Points on a hilly landscape, in no order, each with its height.
From any point a ball rolls to the lowest of the 2 points nearest to it. It stops when none of these is lower. Distance is the straight distance between rows; heights are no part of it.
niku: [  0 -16 -24  19 -28  14  16  16 -13  12  -7 -16 -11 -32   0  -1  16  37
   4 -16  -2 -30  11]  h=67.5
renub: [-11  16 -10 -15  27 -16  -6   1  -1 -22  34   3  -1  22   9  -9 -15  24
   3  -5 -33 -10  -6]  h=50.4
tapak: [ 17 -14   7 -16   6  -3  -8 -13  10  29  27  23  -5  14  25 -31 -35  18
 -15   2 -27   6  -2]  h=42.9
Sos: [  4  13  20  -9 -29  18 -21  21  14  -1  25  -7   4  11  18  15   0  13
  29 -16 -23   9  11]  h=41.8
fen: [ -9  -7 -15 -21  25 -10 -10 -13 -12  -8   0  44 -29 -28  13 -16 -68 -15
   0 -17  -7  -4 -30]  h=41.7
kozav: [-15   0  34  45 -22  22  18  29   9  -8 -21  -4  -3   6 -10  29  22  15
  -8   1  22 -20 -39]  h=65.2
vok: [-12  27  11 -13   2 -13  -4   6 -11 -41 -12  -1  27  12   0  19  26 -13
  10  11 -15  12  14]  h=23.3
Lagep: [ 16  -6 -21 -23  -2  -9 -32  -8  22 -13   4   6 -11 -13  36  10 -55 -23
  16 -17  -9  19 -17]  h=52.4
gop: [  3   6 -30   6   2 -30 -16 -16 -18   9 -18  -2  -3 -28  11  -4 -28  -8
  28   3 -11  -1   6]  h=23.6
guven: [  8  21  37  10  19 -10  -7   4  23  15  11  13  20  20  -4  -7 -19 -32
   0  32 -12  26   2]  h=30.2
zalir: [ -1   1  39  36 -19  10  26   9  -8  21 -12  -4 -11  12 -25 -14  12  14
 -16  20 -16 -23  -2]  h=51.2
vobo: [  7   8   1   5  -5  10  -7  18   4  37   1   4  -6  12  -9 -15  -9  24
 -13  -6 -26 -29  11]  h=54.9
Ratuz: [ -3  -6 -38 -32  32   0  32 -12 -12 -10   1  28 -14  21   3 -18  -1   4
 -43 -25  -5 -21  -1]  h=43.2
fusuz: [-12   4 -35   7  14 -19  -1  -8  -4 -18  -5  -7  -2 -15  21  -9 -31 -31
  25   1  -7  32  -2]  h=16.5
luga: [  4   8 -15 -13  30   7  19   3 -11  39 -14  22   5 -16 -27  -5   7  -4
 -18  27  26  35 -15]  h=38.4
nel: [-13   3  10   7 -21 -16   0  16 -11  -2 -11 -12  22 -29 -15  10  20  29
  35 -14  10 -10   0]  h=28.7
mul: [ 14   3 -15 -48 -10  -4 -32   7 -13 -26 -17   7   5 -11   4  11  -5 -25
  15 -18  13  32 -23]  h=66.1
rubuk: [ 21 -12 -25 -14   1  -1 -15 -29  16  12  14  -7 -27   4  35 -24 -52  38
 -16   1  -8  -5  -4]  h=38.3
dudi: [  3 -28   1  33 -20  27  48  19   0  16  -1  -4  -8 -19 -14  -3  31  24
  -8 -10  14 -19   9]  h=70.3
garu: [-15  23  -9  -6  24  -4 -25  23  -9 -37  40 -12  12   8  13  -2  -5  -1
  24  -9 -15   9 -12]  h=47.0
Favev: [-27  -4   0  21   5 -16   1 -18   3 -32  -5 -36   7  15  -5  11  10 -16
  18  -2   8  -8  -2]  h=57.8
Deri: [-13 -11 -49 -30  19   7   2 -14  -3 -14 -10  14 -36   5  12  -3  10  -3
 -17 -35  18 -17  17]  h=37.0
gozo: [  0 -25  23  42 -14   4   2 -22   7  20   8 -15  -8  11  -2 -20  -7 -11
   3   2   6   6   5]  h=88.9
kes: [  7 -14   0  21  -4  -2   2 -11 -23  -3  33 -10   7   0  -1 -13   5  35
   4  -4 -24 -33   6]  h=58.6
luv: [ 15  19 -17 -31  -2   5  15 -12  -1  13 -39  19   0   7  10  16  12   5
 -11 -19   8  -3  27]  h=35.8
Dizur: [ 12 -22   9 -11   7  -1  -3 -19  13  14   8  27   4  15  20 -13 -16  -9
 -40  18 -24  -4  -3]  h=46.8
nir: [ -6 -11  21  43 -13   5  25   3  17  17 -25  -5  -9   0 -23   0  10 -14
 -31  27  -6 -32  10]  h=48.5
bevaf: [ -2  27  40  32   6  10   2  23  -6  12  21  -1   8  10 -14  -2   8 -13
  18  23  -9  18   7]  h=33.5
Fasik: [-36  10 -18  23 -16  15  -6   0  11 -29 -15 -41 -38  22   9   8  15   6
   5 -10  19 -29  14]  h=62.1
Gadaz: [ 10  14 -11 -16 -16  11  16 -11  33  18 -41 -11  14  21  -1  21  12   6
 -13 -14  23   1  20]  h=40.3
zime: [  8  -4  14  26 -14 -12  24  -1 -15   0  -1 -24  14 -22 -10  -8   2 -14
  29  26  -5  36  -5]  h=15.5
kode: [ -4  12  33  29  -5  20  14  28  -2  -7  -5  -3  24  -7 -23  18  28  13
   0  27  16  -9 -27]  h=64.0
nutiv: [  5 -27 -12 -26  -9  13   2   2  15   1  12   8  15   3   6  29  16   5
 -22  -6 -10   7  -6]  h=58.2
totel: [  5  -4  20   5  -4  -2  41   6  19   4  -2   4  -3  -2 -11  15  18  -7
  12  14 -11  13  32]  h=23.2
toba: [  3 -19  11   1 -41  29 -27 -13 -16  11  15  -6 -31   8  -1  -5   9   5
   5   9 -12   1   6]  h=50.2
zof: [-19   7   6  -8 -46  21   6  18  21   1  -8 -24 -39  16  -8   2  10  19
   4 -28  -7 -13  16]  h=64.1
koge: [ -2   9  15   4 -32  12  35  -4   8   1 -36 -24  12   9  -7  18  30  22
   2  -6  28  -5   9]  h=43.1
Luto: [  7  -7 -11 -14  14 -13 -20  18  -2  -1  18  -7  25  -6   5 -31 -35 -10
  -9  10 -15  51 -49]  h=57.2
kuve: [  4   5  15  16  27 -24  34  -6  14  17  -6  14  -3   0 -15   0   0 -21
   0  21 -12   8  36]  h=26.1
pob: [-16   1 -12  -8 -36  12 -21  27 -11 -11 -12  -3 -12 -22  10  18  21  40
   4   1 -13 -26  12]  h=65.3
zurot: [-15 -17 -35 -20  35 -17  25 -13 -15   0  13  16  -2  -3   2 -26 -20  28
 -25  -5 -25  -1 -21]  h=47.9
Voku: [ -6  24   5   8   7   1 -20  47 -17 -31  23  -2  27 -16  11   7  22  -9
  24  -5  11  16   1]  h=42.5
siz: [  5  33  14 -11  17 -20   3  -6  -1 -11 -14  13  25  27   8   8 -10 -21
  -6  25 -26  13  -3]  h=27.0
kopo: [ 15  -7  -9  -7  11  -7 -33   3   8   7  10  14   7 -16  33 -28 -57 -19
   0   5 -10  37 -31]  h=59.0
fuzol: [-29 -15 -19  11 -10   7 -18 -18   3 -22  -3 -26 -15   2  14  16   9 -15
   5  -1  10 -17   9]  h=60.3
Peg: [-21  14 -28 -30 -21   1 -29  13   0 -21 -29  -1  -1 -12  26  30  12  21
  -2  -1   6 -24  13]  h=63.9
Dibil: [ -3 -11  10   4  -3   4 -16 -25  16  28  22 -18 -12  20  11 -27 -24 -10
  13 -12  11  23   4]  h=87.7
vogit: [ 44 -35   4 -32   2  -3  -9  -8  -3   2   6  37  24 -21   4  -8 -25 -27
 -26  15   2  41 -38]  h=75.5
lan: [ -1   0 -46 -19  15   5 -11 -19  14 -15  -7 -25 -54  14   1 -18  -6  23
 -19 -15  23 -27  19]  h=32.1
Lepe: [ -1  13 -15 -32  13 -16  -5 -21  15  -1 -13  26 -27  -5  18  -4 -65  -5
   5 -22  -8   5 -16]  h=46.9
Togum: [  4   5  -4  21  -7 -14   1   2   0 -11  -1 -20   5 -11  13 -20 -18 -31
  27  20 -13  50  -8]  h=10.2
Dem: [ 13   5   0 -22   4   6  30   8  11  -1 -22  36   1  -5   4  33  20 -22
  -5   1   0  15  28]  h=29.0
nev: [ -5 -20  -6 -12  23 -17   1   1   3   5  13  52  -5 -23   8   1 -42 -29
  -9  -7 -14   0 -20]  h=30.7
nisud: [  0  19  18  32 -31  26   5  21  -2  22 -13  -9 -13  16 -16 -17   3  25
  -6  -7 -15 -41  -5]  h=53.2
Lag: [ 38  -3   8   9 -12  -5  13  -2  -4  -4 -23  -1  26 -41  -9  21  12 -10
  14  35   5  21  -4]  h=21.6
seda: [  9  -5 -27  -4  21   2  -6 -11 -21  40 -17  23   8 -17  -4 -17 -16  -1
 -22  15  25  13 -15]  h=46.2
Pufel: [ -6   0 -19 -36   7 -14 -31  -2  -8 -15  -8   5  18 -15   4  25  12  -3
  15 -30  30   5  -2]  h=59.4
Gav: [-15 -30  34  43 -10  -3  -4 -24  -2   6   1 -17 -30  17 -22 -19   3 -16
  -6  -4  12 -34  -5]  h=90.0
nipir: [-21   3   5  16  17 -10  13 -13  -8 -16  14 -19   6  20 -11 -13  10 -14
   2  15 -14   6  -1]  h=55.3
Zenum: [  6  10  23   8 -11 -24  22  17 -12 -25 -11 -10  44 -40  -6  21  34  19
  26   7  18   1   6]  h=23.0
ganu: [-21   3   6  24 -38  29  18   7  18 -25 -15 -34 -36  23   9  -3  23  12
  -2 -33  17 -38  17]  h=62.9
vunal: [ 24  25   7  11  45  -8  29  -3   7   8   3  20  15 -12  -9  10   4 -11
   1  41  19  11   7]  h=29.9
Sibup: [-21   3  13   1  21 -16  -2 -14  -6 -14  28  -1  -9  37   7 -24  -1 -11
 -18  19 -39  -6   7]  h=53.0
Tev: [  2  -7 -17 -12   8  -5   1 -15   2  30 -22  11   8   7  -1 -20 -21   3
 -42  18  -2  -2 -12]  h=49.9
Zes: [  4  -4  -2  17  -5  -8   2  -3 -13   9   9  -7 -19  -3  -4 -24  -9  25
  -6  14 -42 -41  22]  h=56.5
Vel: [-37  -4  35  10 -34   9  -1  21   8 -15 -17  -9  -7   5 -12  22  29  17
   7 -29  18 -16 -21]  h=66.4
mave: [ -9  20 -13   0  32  -4 -29  30   0  -8   6  10  29 -16   2  15   8 -15
  21 -24  39   4   5]  h=50.0
pon: [  2  -5 -27 -11  -7   4  -6 -23  -3  11  11 -20 -39  10  14 -19 -16  30
   4  -7  -3  -7  12]  h=35.0
Poko: [-18 -11   4   6   9   2   0  -6  26  -2   7 -28 -26  29 -18  -8   8 -14
  -7 -34  10 -37  26]  h=92.1
Dolo: [ 34 -30   6   2  20 -25   8 -10   9 -23  30   0  29 -17  -1  13   2 -25
  13  -8  -2  10   0]  h=49.3
pati: [  9 -27   2  -3  24 -24   2   5   7   3  21  28  19 -26  -8  18  -9 -20
   5   3 -22   6  -4]  h=42.8
forak: [ -8  17  24   1  10 -17  32   7   1 -28  -4   3  24  -5 -14  22  41   2
  12   9  12   5  27]  h=19.5
Kegu: [  7   3   6  29  -7   7  22 -12   3  19 -39 -20   9  -8 -19  14  12  -2
 -13  24  24 -18   3]  h=45.5
lelad: [ -5  17  12   3  14   9  -7   3 -17  10  -1   7  13  24 -16   4  27   5
 -16   7  12 -23   9]  h=57.7
kuv: [  5 -25  -9 -17 -34  25  -5 -16  -9  -1  -1  -9 -14  11   0   5  23  12
 -23   3  -6 -10   7]  h=53.6
lito: [ 30 -13 -23 -43  -8   5 -24  -8 -12 -23  -3  16  27  -7  13  13 -17 -18
 -23  -4   5  26 -47]  h=71.0
daka: [ 35 -23   2 -19   9   5   5  -6  -3  25  16  35   4 -20  -2 -17 -18 -30
  -5   9  12  53  -9]  h=79.4
Rebu: [-11   2  31  22   9  11  -9  17 -19  18  -1   1   4  -8 -40  10  37   6
  -5   8  27 -36 -11]  h=61.0
zokir: [ 16 -13   7  -8   0  21  -2   5  -4  18  31  10  -1   1  -5  -6  19 -17
   9   0  15  46   2]  h=83.6
gadum: [ -2  18 -22 -14   1   4 -32  -8   0 -20  -1 -20   5  11  18  16   7  43
   2 -18  17 -42   8]  h=62.2
nago: [ -9  -2   7   2  -3 -32  -6   4 -12  13 -12  -3   2 -24 -25  10  -1   3
  22   2 -19  -8   7]  h=30.9
papag: [ 23  26  37   0 -20   7  -8  34   6   1  12   3  21  -2  -3  16  12 -15
  33   0 -11  29  14]  h=37.4
fevug: [ -7  10  11  -5   4  17 -12  -2  -9  23  19  -2 -10  21 -10 -20  11 -13
  18 -23  18  25  13]  h=86.0
Sen: [-13  -1 -30 -20  17  -4  10  11 -17  -7  17  15  11  -3   6 -18 -18   1
 -11  14 -23  36 -32]  h=52.5
Nukof: [ 11  25  -5   3  45  -6  35  -5   7  25  -9   5  19  -4 -15 -14  -7   7
  -8  34  23  32 -14]  h=33.1
dereg: [ -4  21  -3 -13  16  -1 -28 -21 -16 -22  11  -5  23  28  13  16  24  10
  -5 -17  19 -29   9]  h=60.4
Zinov: [ -7 -10  16  29  -6   1  -6 -11  -1  -4   5 -23 -23  17 -22  -9  15  11
   2 -33  14 -58   6]  h=91.1
Teb: [ -1  -2  11   0 -41  25 -36   6  12   5   9 -12 -24   7  12  14  -9  -9
  21  -3  -9  16   1]  h=45.9

For each start below, name the point where the ball stops.
kuv -> forak
niku -> lelad
Fasik -> Voku
Luto -> lan
Gav -> Voku
vogit -> Voku
